A landscape with many peaks, sampled at points; each row gives a point and its height.
A climber steps from a point to the highest of its 2 nearest points, and stops where none of them is higher. Distance is the straight distance between rows; heights are no part of it.
J_906 height 539: [ 17  -3   7   5  15 -17  11 -23   2  15 -10   4   0 -16  21  37  -1 -13
   6  -4  -7  18 -12  -2  13  18  12  24   6  -6 -19  21 -27  -4  24  16
   3  -5  -2  11  -5 -36]
J_145 height 745: [  4  -3   6  12  18 -19  20  17  18  13  19  -8  -9 -19   0  10  24   8
 -27  20 -11  28  -1  31   5  12   6   7  17  -8 -15  17  -5 -15  20 -18
  21  -7   3  12  -1  -2]
J_147 height 556: [-16  11   4   5  -5  13  -9 -14 -12   4 -25  -3   4  19   5   5 -27  -9
  -9  -8 -28   4  -4   4  -2 -33 -20 -13  -4  -2  12 -14  18   2 -16   9
   6  13   3  10 -10  16]
J_293 height 440: [-11   3  -4   2  -4  34  -7 -20 -12  17 -13  13   9  11  21  -8  -5   2
   5 -15 -34  -1  15 -10 -15 -15  -8 -19 -20  -8  18   1 -13 -10 -10  10
   8  17  -1 -11  -8   3]
J_597 height 501: [-10   7  21   5  -5 -23  -9 -13 -24  -5 -28   4  -6   7  11  -3 -27  -2
  -1  12 -35   1 -26   8   9 -16 -17   4  -3  -3  -3  -7  11   4   1   0
  16   6   1  25 -30  -1]
J_534 height 500: [ -1  12  10 -15   8 -28  11  35  12 -12   8 -18 -20   9 -16 -12  -4   3
 -14  28  27 -18   4  17   3   9   1 -16  11   9 -19 -14  17  19  -2 -14
  14  -1  -8   6  11   2]
J_608 height 495: [ -6   3  -3  -5 -11   4  -9 -15   4   2 -13   3  -2  14  -1   9 -16  -9
   8 -12   6 -13   6 -13  -5 -12 -11  -4 -10  -2   8  -8  20   8 -18  -1
  -2   8  -4   1  -3   1]
J_162 height 505: [ 19 -11  -1  16  -7  15  16 -11  23  -6  -1   0  12  -3   3  12  38  -3
 -27   2  -5  12  -3  23   6 -15  10  -2  11  24  21   9 -24 -11  10   3
 -19   3  10 -11  19  26]
J_806 height 568: [ 24 -17  -5  18  -3  32  11   2   7  -5  25  11  16 -17   2  10  48   7
 -21   0 -21  15   3  18   8 -14   3  -1  12  19  12  15 -20 -10  16  -1
 -26  -5   1 -25  14  28]
J_232 height 591: [-18   1   7 -17  -3  -4   2  -2   1   1 -38 -10   7   8 -12  -9 -19  -2
  -1   0   3   4  -5  -8   1  18  -3  -2  -1 -10   9 -26  25  -7 -26  -4
  22 -14 -15  15 -14 -12]
J_497 height 525: [  5   5 -16  13  19  18 -10   7  -8 -17  36   3  -5 -13   5  -1  -9  18
  25   5  -5  -2  22  -9  12 -10  10   3  10 -10 -43  -8  -5   2  28  19
 -24   8  18  -9  -4   5]
J_855 height 356: [ 14 -13   7   9  -1 -23  13   9   5 -18  22  19 -27  -9  -4  30  19   0
 -10  21 -23   5 -14  24  17  -4   2   2  13  22 -13  11 -21   9  38 -28
  -1  17   6  -2  -2  -9]
J_3 height 54: [ 27 -16 -18  -4   8  37  -8   6   5  -3  23   0  19 -13   4   2  16   9
  -4 -16  25  10  20 -10   9 -15  14  -8   9  -4   6  -6 -13   3   8  21
 -40   1  14 -17  27  15]
J_976 height 129: [ 15 -21 -14  -2   2  13  -1  30  -9   5  51   1   1 -30 -25  -6  35   3
   9 -13  16  -1   8  -6  -5  14   1  -5   3   1   4  12 -12   3   0 -16
 -22 -18 -20 -22   5  -8]
J_360 height 318: [-26   2  -6 -12 -18   0 -10 -22  -8  -2 -17  12   4   2 -10   6 -21   3
  21  -9  -7  -4   5 -41  -6  28 -10   5 -10  -1   3 -11  19  -3 -18  -7
  14  -3 -20   1 -16 -23]
J_563 height 264: [-18  -2   4 -19  -5   4   6   8  -6   7  -6  -7  -4   6  -8 -15   0  17
  13  -1 -12   2  12 -16 -21  25   2 -13  -3  -9  11   0  20 -13  -9 -16
  34 -19 -23 -15 -10 -14]
J_936 height 609: [ -8   2  15   8  -6  12  -1 -18 -21  19 -38  16  10  -3  27 -20 -10   9
  -9 -10 -13  13  -5 -12 -14  21   0   4 -16 -13  18 -18 -24 -13  -9  19
  12   3   5  18  -9  -5]
J_143 height 674: [  8   6  11   3   9 -20   6  -3  23  -2 -44 -11   5  12   3  -4  -8 -15
 -28  12  21  12 -20  22  12   2   6  14   0  -6  11  -7   7  11  -8   8
  -9  -2  19  19  18  10]
J_279 height 549: [-13   4   0 -21  -4   3  -2  -2  14  -6 -38  -9  11  17 -28 -10 -10  -1
   1  -6  -1  -1   0  -9 -15   7  -1  -3   2  -4  20 -13  34   6 -26 -16
  13 -17 -16  -5   1  -6]
J_356 height 308: [  7  -6  -2  -6 -10  -3   2  -7  -1  -4   9   2 -15   5   1   5  13  -8
  14  -4   3 -18   0  -4 -10   1   2  -5  -8   4   8   7  -5  -2  -7 -11
   0   0  -6 -15  -6  -1]
J_757 height 544: [ -6   4  -3  -8   6 -20  12  31  -5   0  40 -11 -21 -20  -7  -9  23  14
  -2  13   0   0   3  14 -13  15  -2   1   5  -3 -11  15   7 -16   3 -24
  20 -10 -14   3  -9   0]
J_848 height 641: [  1   6   1  -2   9 -25  14  17   8   4  12 -12 -14  -9  -1  -3  14   5
 -14  18   8  10  -5  17   0  17  11   7   9  -3  -5  10  -1 -15  10 -20
  15 -11  -1   9   4   5]
J_882 height 374: [  7 -10   4 -12  -1 -14  -2  18  12  -9  10   6  -4  -1 -12   7  -5 -11
  -2   4  53  -9   1  -6  14   7  13   8   1   8  -4  -7 -10   7   2  -5
  -2   6   0  -1  20  -4]
J_525 height 727: [  7  -1   2   2   3  -9   7 -13  11   8 -24  -1   3   4  15   2   0  -8
  -8   0  12  10 -13   5   2   5  14  14  -3 -10  17   3  -5 -12  -2   6
  -4  -2  13   9   7  11]
J_522 height 338: [ -9  -3  -4 -12 -19  -5  -5 -23  -2   0 -14  12  -7   4 -13  13 -15 -16
  22 -13  13 -17  -5 -30  -5  15 -14  13 -18  10  10  -2  15   4 -19 -16
   5   5 -19  -6 -11 -24]
J_79 height 461: [ 12  -9  -7   8   3  -1  -9  -9   0 -27  13  17  -7  -2  13  21  -5  -2
   6  -2  -7  -4   3   8  17 -28  -4   2   1  20 -14  -3 -21   8  19   7
 -27  39  13 -11   7  12]
J_495 height 636: [  4   5  12  -1   5 -29  12  -5   8  -8 -47 -18  -2  12  -2 -13  -5 -10
 -25  23  -4   5 -29  31  10   9   1  13  -4   3  16   3   6   7  -8  -6
   2  -8   9  19  -1  -1]
J_153 height 526: [-20   3  17   3  -8   4  -4 -15 -22   0 -35   5   0  10   2  -4 -23  -4
  -5  -1 -38   8 -17   1  -5 -13 -17  -6  -9  -3  10 -20  10  -3 -11   2
  23   3  -5  17 -24   0]
J_354 height 687: [  5  -1   2   7 -15   1  16 -18   4   7 -23 -11   1   7   3 -11  27 -10
 -10   2 -14 -11 -13  15 -14   5   6   3 -12  13  34  19 -10 -20 -11  -7
  12 -15  -3 -10 -12  12]
J_623 height 550: [ -5   1  19   6   0 -14   2 -13 -16  12 -36  15   8  -7  28  -7 -13   8
  -1   0 -16  21 -15  -8  -5  24   5  17  -7 -14   4   2 -24 -15  12  13
  19   0   5  18  -7 -13]
J_369 height 499: [ -5   2   4 -16  -4  -4 -10   6  19 -13 -18  -2   0  24 -33  -6  -4   1
   4  -7   8 -15   3  -7 -22  -3  -5 -12   2   7  14  -4  29  24 -16 -22
   6  -6 -11 -21  11  -1]
J_23 height 553: [-12   3  12  -8   0 -11  -7  17   9 -17  12  -3 -22  21 -13   4 -15   7
  16   6   8 -19  14  -7  -7  -4  -7 -18   5   0 -17 -10  30  20  -4 -18
   9   4 -12 -13  -3  -5]
J_570 height 71: [ 16 -16 -10 -12  -3  13  -4  13   9  13  26  -9   7  -2 -18  -9  20   1
   4 -19  45  -7  15 -17  -8   7  12 -12   4  -5   8   1  -1   4 -10  -5
 -12 -21  -9 -14  19 -10]
J_941 height 435: [ -4   3   8 -15  -1 -23  12  49  13 -10  31 -12 -18   4 -29  -9  19   7
 -10  22  21 -22   7  14  -4   5  -5 -22  10  23 -16  -3  11  22   3 -18
  17  -2 -14  -1  13  -2]
J_585 height 366: [-11  -1   6   3 -15 -11 -15 -10  -2  -8  -3   8 -10  13  -9  13 -30 -20
   3  -4  14 -22  -2  -7  10 -27 -19   8 -14  16 -12 -11  19  24  -7  -2
  -7  30   2   7  -2  -4]
J_479 height 485: [-17   3   4 -13  -2 -15  -3   5  -3  -9   8  -4 -19   7  -6   4 -22   8
  26   2  10 -16  13 -23  -1  19 -11  -1  -2  -3 -18  -7  24   2  -4 -17
  15  -2 -23  -1 -14 -17]
J_270 height 498: [-23  11  -1 -11 -17  13 -12 -17  -2  -2 -44  -5   5  12 -24   6 -23 -16
  -6 -11  -6   5 -12 -11  -4 -23 -14   4  -7  11  16 -18  37  11 -27 -11
  -6   5  -6   5   4  -3]
J_807 height 249: [ 11  -9  -2   7 -11  14   8  10   9   9  22 -14  12   2 -12 -14  42   6
  -5  -9   4  -9   7  10 -16  -5   6 -18  10  10  12  17  -4  -3  -5 -11
  -1 -24  -4 -17   5   9]
J_435 height 473: [ 27 -13   7   1  16 -21  13  -5   4  15   9  -3 -12 -26   9  44  10 -14
 -11  -1  10  14  -8  13  23  15   8  20  15  -1 -22  14 -27   7  26   3
   2  -2  -3  13  -4 -32]
J_797 height 614: [  2  -2   0   3  -6 -12   3 -37  -9  10 -34  16   4  -5  26   7   2 -17
   0  -6 -24  11 -32  -1  -3   3   1  21 -19   2  23  19 -24 -18   3   4
   2  12   5   5  -8  -1]
J_640 height 21: [ 10   0 -22   8  16  50 -10   4 -12   8  28   3  15 -15  16 -20   7  18
  12 -11 -22  -2  22 -10  -2 -22   9 -22  -8 -14  -8   1 -18  -8  11  26
 -22   8  18 -32  -2   1]
J_203 height 592: [ -3   0   7   6  -9   4  17   2  -5  13   0 -11  -3   4   5 -19  25   5
  -5   7 -20  -9   0  16 -19   6   8  -4  -4   6  15  18  -6 -21  -3 -14
  23 -19  -5 -12 -13   9]
J_235 height 292: [-13   2  -1 -22   2  -6   3  22   3   4  15 -18 -14   3 -20  -8   9  19
  13  -2   5  -3  10 -15 -24  22  -3 -15   4  -4   1   9  30  -3  -6 -26
  25 -21 -29 -20   1 -16]
J_837 height 372: [  1  -7   7 -11 -14  -6   4  18  23 -17  -6   4   3  27 -25  -7  -1 -15
  -8  13  17 -25  -3  18  10 -25  -9 -26  -1  30   7 -11   7  39  -5   7
   7  14   6  -2  20   9]
J_933 height 40: [ 20  17 -32  13  24  41 -12  -8  -6  -3  32  11   8 -30  -5   1  -5   6
  15  -7  -4  10  18 -25  19   9  12   9   1   1 -25  -3 -13   0  25  40
 -36  -2  15 -28   5  -6]
J_321 height 582: [ -4  12  15   5   6  -7  -5  -6  -8  -1 -34  -6   2  15  11  -6 -27  -7
 -18   6 -18   5 -20  16   7 -26 -12  -1  -1  -8   8 -13  11   4 -10  13
   1   4  15  27  -8  18]
J_730 height 416: [ 13 -11  -5  11   2   9   7  -9   0 -12  22  13  -9 -11  11  16  32   2
  -8   7 -33   8  -7  20   2 -14   9   2   5  13  -1  14 -26 -12  23  -8
 -14   9   9 -20  -2  17]
J_512 height 680: [  2   3   5   3   3 -21  -2 -22   7   8 -34   7   8  -2  18  12 -19 -10
  -2  -6  15  14 -19 -11  11  11   3  27  -4 -11   4   3  -4  -4   1  13
  -7   4  10  22   5  -8]
J_370 height 481: [-21  10   2  -1 -15   5 -15 -17  -6   7 -28 -10   4  14  -9  12 -36 -19
 -11  -9   7   0  -5 -17   8 -25 -19   8  -7   6  -2 -26  34  14 -17   5
 -13  11  -1  20   2  -2]
J_386 height 128: [ -8   6   3   1   8   0  -5  -3   5  13 -21   1  17   6  19  -7 -27   9
  -4  -3  24   9   6 -20   8  13   9  11   2 -25   1 -17   3 -10  -9  28
  -3  -6  15  29   4   3]
J_184 height 432: [-23   6  -2   4  -2   0  -8  -9 -14 -10  17   6 -13  10   4  -1 -20  11
  37   4 -21 -15  17 -24  -3   9 -11  -6  -7  -8 -30  -3   8   0  10   1
  13   2 -12  -1 -24 -13]
J_924 height 426: [ 13 -11   5   2   9 -22   7   4  13  -4  12   8 -16 -14  -4  30   3  -9
  -9   6  18  11  -6   9  18  11   9  15  12   6 -16   3 -18   6  24 -15
   1   5   1   2  12 -15]
J_402 height 427: [ -3   5   5   6  11 -23   2   3 -12  -8  13   8 -19  -5  19   8  -4  12
  13  16 -27   3  -8  12   5  -1   9   7   8  -8 -25  13 -12  -8  28 -15
  11   4   5   4 -12  -2]
J_58 height 491: [-10   0   8   8  -6  14  19  22 -11  20  23 -12   2  -6  -2 -27  29  17
  -1   3 -23  -2  12  14 -30   9   2 -10  -3  -2   8  19   0 -18  -2 -19
  31 -24 -14 -16 -14  -2]
J_710 height 468: [-11   4 -10  -3  -4  24 -15 -13   0   6 -10   4   9  20   4   2 -13   1
   7 -18 -22  -1  16 -14 -16 -23 -10 -22  -7  -7  15   3  13   3 -15   3
   1  11  -1 -10   0   8]
J_224 height 153: [  5  -1  -6  -4  13  10  -1  33   3  -1  38 -12   3 -10   1  -8   6  17
   6   4  27   4  23   2   2  -2  17  -8  19 -22 -20  -9  10   0   4   2
 -10 -10   9   0  12   7]
J_880 height 395: [  3   2   7  -9   5 -34   3  21   8 -12  11  -1 -20  -5  -8   7  -8  -4
  -7  16  34  -6  -7   6  13  10   8   8   4   9 -16  -2  -4   7  11 -19
   7   9  -2   6  11 -10]
J_567 height 47: [ 26  -7 -25   4  19  44  -8  -1  -1  -2  28  11  12 -28   2  13   7   3
   2 -11  12  16  16 -15  18   3  10   2   6  -2 -10  -4 -14   7  22  26
 -41   1  13 -26  20   8]
J_994 height 611: [ -4   7  -2  -4  -1  16   1 -12   8  12 -40 -16  17  20   0  -8  -8 -12
 -21 -12  -4  -1  -1  13  -8 -18  -6  -9  -5  -6  30 -10  13   3 -25  18
   1  -2  10  10   3  20]
J_352 height 390: [  5  -3   1   5   1 -24   5   9  -9 -22  30  14 -33  -9   4  15  16   6
  11  17 -26  -7 -11  17   4  -3   3   4   7  12 -20  13 -17  -2  27 -28
   0  13   5  -7 -12  -3]
J_873 height 383: [ 20 -19  -2   9  -3   4  11   4   1 -25  27  25 -19  -9   3  28  26   3
  -9  12 -31   4  -8  20  19 -16  -3  -1   7  29  -4   5 -26   6  37 -13
 -19  20   8 -17   6  12]
J_854 height 580: [ -9   9  -7  -3 -13  18  -5 -20   3   6 -39 -15  14  21 -11   3  -2 -17
 -16 -15 -27   1  -6  18 -13 -30 -20 -14  -5  12  35   0  17  11 -24   0
   1   9   5  -8   5  17]
J_743 height 192: [  6   7   4   1   0   1  12  29  21   5  17 -25  14  -1 -13 -20  28  10
 -17  10  22  -4  12  24  -6   3  10 -11  22   5  -1   0   4   6  -3  -5
   1 -22   5   3  18  21]
J_689 height 669: [ -4  -2  -2   1 -11   7   2 -30 -15  21 -42  16  14  -2  24  -7   0 -10
  -6 -14 -14   7 -21 -10  -9  11   0  13 -24  -2  33   1 -21 -22 -13  16
   8   7   5  10  -9  -1]
J_675 height 412: [-22   9   0  10 -12  25 -10 -27 -30  19 -30  14  14   7  25  -1 -17  -6
  -6 -17 -36   6  -1 -12  -8 -11 -20  -8 -19  -1  14 -12 -14 -10 -12  16
   7  24  -1   9 -11  -2]
J_220 height 518: [ -7   2 -10  -8 -19  12  -6 -26  -2  13 -38  -2   5   9  -4  10  -8 -22
  -4 -19  -2  -4 -10  -9  -6 -13 -14   3 -16   7  28  -6  20   2 -29   0
  -3   9  -4   0   0  -1]
J_719 height 393: [ -4   2 -13 -19  -1  -5   5   1 -15  11  23  -4 -16 -18   2  -1   5   2
  22  -2  16  -4   0 -20  -7  36   4   8  -8  -2   0  14  -9 -19  -5 -13
  10 -16 -23  -3  -8 -22]
J_876 height 661: [ 17 -16  -9  15   6  26   8  21  -2  -9  42  11   9 -21   0   3  38  13
  -8   7 -23  14  10  17   3 -11   4  -3  14   0  -5   7  -7  -5  18  -3
 -19  -4  10 -22   4  22]
J_409 height 186: [ 11  -5  -6  17   4   7  14  30  19   5  37  -2  22 -37 -22 -14  44  13
 -16   3  11  20   7  24  -6  18  -6   3  19   4   8  28  -4 -19 -10 -16
   3 -21 -18  -9   2  11]
J_462 height 83: [  2  -1 -10 -12   3   8  -2  11   2  10  25  -9  -3  -6   0  -5  -1   8
  18  -6  34  -6  18 -21  -3  16  10  -4   2 -17  -6  -1   4  -4  -9  -1
  -3 -14  -5  -4   5 -13]
J_653 height 545: [  3  12  12  -8   8 -19   9  17  15  -7 -11 -19  -4  16  -6 -14  -8  -1
 -16  20  21 -11   1  22   4   2   7 -10  12  -4  -5 -17  15  15 -10  -1
   4  -8   5  11  10  15]
J_136 height 452: [ -3 -12   1  -9  -7   1 -19   6  18 -14   2  11  -1  27 -30   2   4   1
  11 -20  10 -16   5 -13 -20 -20 -10 -22  -6  18  12   4  16  28  -6 -15
   0   9  -6 -28  22  -1]
J_751 height 375: [-12  10  -4  10  -8 -11 -12 -31 -27  -3  -3  19   4   2  13  -1 -19   0
  25  -1 -29 -10  -1 -21   3  13 -10  12 -20   0 -21   1 -13  -8  10  16
   6  11  -6  18 -22 -16]
J_533 height 619: [  5   2   8   4   6 -21   4 -26   5  16 -32   9  15  -8  23  23 -16  -9
   4  -9   6  26 -11 -20  10  30   6  29   2 -12  -9  16 -18  -6  11  28
   4  -5   3  23   3 -33]
J_60 height 797: [ 10   1   0   7  -6   2  10 -11  20   2 -23 -14  10   9   3  -8  22 -11
 -21   1  12  -1  -7  19  -5  -3  13   2  -2   7  28   8 -10  -6  -9   6
  -7  -8  12   0  12  25]
J_734 height 295: [-21  -2   2 -10 -12   5  -3 -12 -12   0  -9  10  -6   8   1  -2  -9   8
  22  -2 -23  -5   4 -23 -13  18  -5  -9  -9  -5   5  -1  11  -9  -7 -11
  27  -5 -18 -10 -20 -12]
J_130 height 218: [ 11   0  -1  14  -7  10  12  25  20   9  22 -16  22 -16 -21 -18  48  12
 -14   1  17  -1   3  22  -6   6  -1  -7  21  19   8  21  -9  -4  -7 -15
   1 -28  -6  -5  11  16]
J_769 height 354: [ -9  -1  -2  -2 -23  -9 -11 -28 -10   1 -15  12  -9   4  -8  16 -21 -24
  10 -12   8 -19 -14 -15   3 -13 -21  20 -23  19   1  -2  13  12 -13  -7
  -5  24  -6   4  -9 -15]
J_31 height 380: [ -5  10  12   8  -9 -14 -14  -4  -1 -13  -7   2 -15  18  -4   6 -29 -14
  -8  10  -3 -14  -7  15  12 -40 -21  -8  -3  13 -11 -16  20  27  -6   0
  -9  31  10  14  -2  10]
J_311 height 490: [ 14  -2 -16  11  13  14 -12  -3  -8 -26  27  11 -12 -10   8  14  -2   8
  21  -1 -11 -10  11  -4  12 -17   0   2   2  11 -33  -3 -16   4  28  12
 -30  25  11 -19  -1  10]
J_621 height 456: [ -8  11  13  10   7 -31  -9  -7 -18 -13   2   9  -7   1  20   4 -25  12
  20  14 -23   0  -3  -3  10   1  -1  16   4 -11 -31  10  -6   0  28   2
  10   8  -1  20 -19  -9]
J_973 height 357: [  8  -9  -1  -3   7  -2 -10   2  15  -7  10   8   8  -5  -9  15 -24  -9
   4  -6  65  -1  10 -21  19   9  16  23   2   3 -14 -10 -15   7   5  14
 -18   7   6   5  22  -8]
J_779 height 31: [ 17   6 -32  10  19  49  -7  11 -13   5  40  11  17 -38   3 -13   9  13
  11  -9 -11   7  13 -19   6   1  14  -6  -4 -14  -9   0 -15   0  18  26
 -29 -10  19 -37   2  -6]
J_66 height 480: [-12  12  20  11  -1 -32 -15  -8 -21 -11 -13   4   1   7  13  -1 -38   5
   6  12 -22  -1 -11  -8  13  -9 -15  12   5 -11 -23  -8  10   9  13   8
   8   8   0  35 -25  -3]
J_425 height 639: [  1  10   9   3  11   3   5  -1  12   7 -41 -14  16  18   9 -15 -13  -9
 -27   1   8   9 -10  18   1 -11   5   3   1 -15  20 -12   6  -2 -16  26
  -5  -7  21  22  10  26]
J_490 height 572: [ 11  -8 -12  11  18  21   0  23  -9 -14  43  10  -5 -23   6   6  15  17
   9   8 -16  10  13   9   8  -9   9   0  15 -12 -30  -5  -2   1  29   3
 -17   3  17 -18   1  16]
J_330 height 546: [ -1  -1 -12  -3 -19   9  -4 -29   1   7 -27   0   3  15  -2   8   9 -21
  -3 -19 -23  -7  -8   4 -17 -21 -16  -9 -16  15  35  11   7   2 -22  -7
   0  17  -4 -17  -2   8]
J_504 height 668: [  3  -3  -4 -11  -8  -3   8 -17   8  11 -50 -12  10   6  -2  -7   0 -19
 -13 -10  22  -1 -19  -1   1  16   2  17 -15  -4  34  -7   9  -9 -30   5
   0 -12   1  13  -1  -2]
J_644 height 450: [-11   8   5  -1   0  -5  16  33   2   8  32 -22  -8  -6 -15 -19  28  19
  -5  12 -12  -8  10  22 -22   8  -4 -17  10   2  -6  17  15  -6  -3 -21
  29 -20 -14  -7  -9   5]
J_433 height 171: [  6   1  -4  -7  11   7   5  42  13  10  36 -26  15  -5 -11 -22  17  15
  -9   1  36   2  24   9  -9   3  12 -17  21 -17 -10  -7  20   4  -6  -1
   2 -24   0   1  20   7]
J_238 height 134: [ -5   6   5   7  13   7  -5   1   3   5  -5   2   6   9  23  -7 -20   9
  -1   0   7   6   9  -1   4 -11  11   1   5 -24  -5  -9  -1  -7   2  20
  -4   4  17  16   2  17]
J_853 height 626: [-11   5   6   3   5  -1 -11  11   5 -13  21  -5 -12  17   1   1 -27  10
  22   5  10 -18  26 -13   3 -12  -5 -13   7 -13 -30 -15  22  15   3   1
  -4   5  -1   4  -7   4]
J_667 height 111: [ 16 -12 -11  -6   1  14   1  11  -3   0  30   3  -1 -19  -8   4  23  -3
   6  -6  21   2   5  -4   0  10  15   5   6  -1   2   7 -17  -5   3  -9
 -20  -9  -3 -14   9   0]
J_309 height 399: [-13  12 -10   4  -6 -13  -9 -26 -21 -10  17  13  -8   4  -3   1 -17  -1
  41  -1 -20 -19  12 -31   3  25 -11  10 -18   5 -31   3  -3  -4  10   9
   6   3 -17   6 -23 -27]
J_753 height 122: [ -7   7  15   4  19 -15  -1   3   8  13 -20  -1  15   1  24   1 -31  14
  -5   2  19  27   3 -15  12  21  12  17  14 -30 -18  -6  -2  -6  13  25
   7  -9  12  31   9 -10]
J_286 height 343: [  2  -9  -5 -14  -9  -2   2   0  -6   4  21  -1 -21  -3 -13   7  17  -9
  23 -10  15 -16   1 -17 -13  19   0  -3 -10   6   8  16  -7  -3  -7 -23
   2 -10 -23 -22  -7 -20]
J_212 height 97: [  3  -2 -19  -6  13  12   5  21  -7  10  41  -3   3 -30  -2  -4  10   7
   8  -1  22  15  12  -8  -2  22  14   9   8 -19  -7   7  -7 -13   0  -4
  -7 -17  -2  -5   6  -9]
J_299 height 466: [ -8  12   0   8  -6   1 -17  -8  -2   6 -21  -9   8  15   5  10 -32 -20
 -16  -8  17  -2  -2   1  13 -37 -16   4  -3   4  -1 -21  19  16 -17  14
 -23  25  15  24  11  15]
J_650 height 569: [-11   5  -7  10  12   7  -9  10  -9 -13  35  -3 -12   3   8  -7 -19  18
  32   7  -6 -14  26 -12   5 -11   2  -8   6 -16 -43 -10   4   3  18  13
  -6   3   6   1 -15   0]
J_615 height 384: [-19  11   5  15 -13   1 -18 -33 -38   8 -23  19  14   0  19  -4 -22  -2
   0  -9 -37   1  -7 -18  -5   5 -19   7 -21   1  -8  -9 -17  -5   3  23
   9  20  -3  24 -20 -15]
J_217 height 142: [ -2   3  -3   1  17  14   2  16   4   9  17  -5   9  -3  17 -11 -11  18
   4   4  26  12  18  -6   5   3  24   3  13 -32 -13  -9   0 -10   4  17
  -6 -10  17   9  11   6]
J_748 height 438: [ -4  10 -12 -10   3 -10  -2 -16 -21   9  10  10  -3 -17  12  -3  -4   5
  25   0   4   4  -5 -24   2  45   9  16 -11  -2  -7  12 -24 -22   3   2
  13 -11 -12   6  -8 -27]
J_276 height 154: [ 11 -13 -13   7   8   8   9  28  -2   3  51   5   8 -40 -19  -6  36   6
  -2   1  -1  17   7   8  -7  21  -1   6   8  -6   3  22 -11 -15  -1 -17
 -10 -14 -17 -19  -5   3]
J_92 height 361: [ -6  -1   6 -18   3 -13   2  36  12  -3  28 -18 -18   6 -28  -6  15  11
   3   3  25 -14  13  -2 -16  11  -4 -19   8   7 -10   0  23  17  -4 -22
  18 -11 -22 -15  12 -12]
J_518 height 400: [  2   6   8  10  -7 -13  -7  -5  -2 -21   3   5 -20  17   6   7 -12  -7
   0  10 -25 -14  -7  28   5 -42 -18 -22   2  15   0  -4   4  17   1  -1
  -8  35  13   3  -7  19]
J_381 height 605: [  2  12  23  -1  10 -28  -1   3   0  -8 -47 -12   1  11   2 -10 -26  -7
 -22  23  -8  14 -31  21  17  -9  -7   9   3 -10   1  -8  14  13  -8   6
  -1  -5  15  33  -7   3]
J_754 height 578: [  0  15  18  -2  17 -15  10  12   6  -3 -29 -20   2  18   2 -19 -18   2
 -21  23   0   3 -13  26   6   1   5  -4   8 -13   2 -15  11   4  -6   9
  11 -15  11  21  -3  18]
J_201 height 281: [ 11 -13  -7  -3  -9  18  -1 -11   4   8  13  -4   1  10  -4  -4  28   0
   8 -17  -5 -11   7  -6 -21 -10   5 -20  -6   2  18  16  -6  -4  -7  -5
  -5  -8  -6 -26   0   2]
J_2 height 493: [ -7   5   8  -3   6 -18   1  -7 -22  14 -14  10   2 -18  23  -4  -6  14
   7   3  -6  22  -9 -14  -3  44  10  18  -6 -10  -9   9 -25 -20  18   4
  28  -6  -7  16  -5 -26]
J_593 height 409: [ -4 -19   3 -12 -16  -2  -8  15  24 -16   2  11   6  31 -30   4   6 -11
   1  -7  11 -23  -2  -1   2 -31 -14 -29  -6  35  14   2   7  35  -4   2
   7  14  -3 -20  24   0]
J_280 height 61: [ 24 -20  -9  -6  -1  24  -1  10  14   6  19  -1  19  -9 -11  -3  21  -1
  -9 -17  47   6  14 -10   5  -1  20  -2   9  -3  15  -4 -15   3  -2   9
 -30 -14   2 -10  31   7]
J_825 height 620: [  5  -3   0   7 -13 -11  10 -30  -3   4 -40  -2  -1   6  10  -6  12 -19
 -13   2 -21   0 -30  18  -6  -4  -2  13 -20  11  37  16 -10 -15 -11  -1
   5   5   7   2 -10  11]
J_110 height 430: [  9 -10   0   3 -11  -6  -3   4   2 -29  17  16 -17  11   5  11   3  -1
   4   6 -16 -16  -2  22  11 -40 -11 -18   1  28   0  -3 -15  14  12  -1
 -17  40  10  -9   5  16]
J_116 height 633: [-10   1   6 -12   2  -2   6  -5   3   7 -56 -18  16   9  -7 -14 -15 -14
 -17  -3  13   6 -18   3   7  12  -1   9  -6 -11  17 -27  20  -3 -34  11
   5 -18   0  30  -4  -5]
J_20 height 459: [ 13 -13  -1  16   5  17  16 -15  10   9   6   6   6 -10  12  14  32  -4
 -21   2 -18  21  -8  18  -1  -5  19   9   4   3   9  17 -27 -24  14   2
  -9  -1  11 -15   5  15]

For each start below, name the point where the climber stops.
J_734: J_853
J_855: J_143
J_973: J_60
J_235: J_143
J_593: J_60
J_217: J_689

Call two points neighbours if one is among the 2 nearest of the other. Go from one point of each pair to the other, from neighbour to neighbour, staying as high as possible. Name the lowest point that can't be avoided.
J_853, J_876: J_497
J_60, J_689: J_797
J_145, J_60: J_644
J_853, J_143: J_31
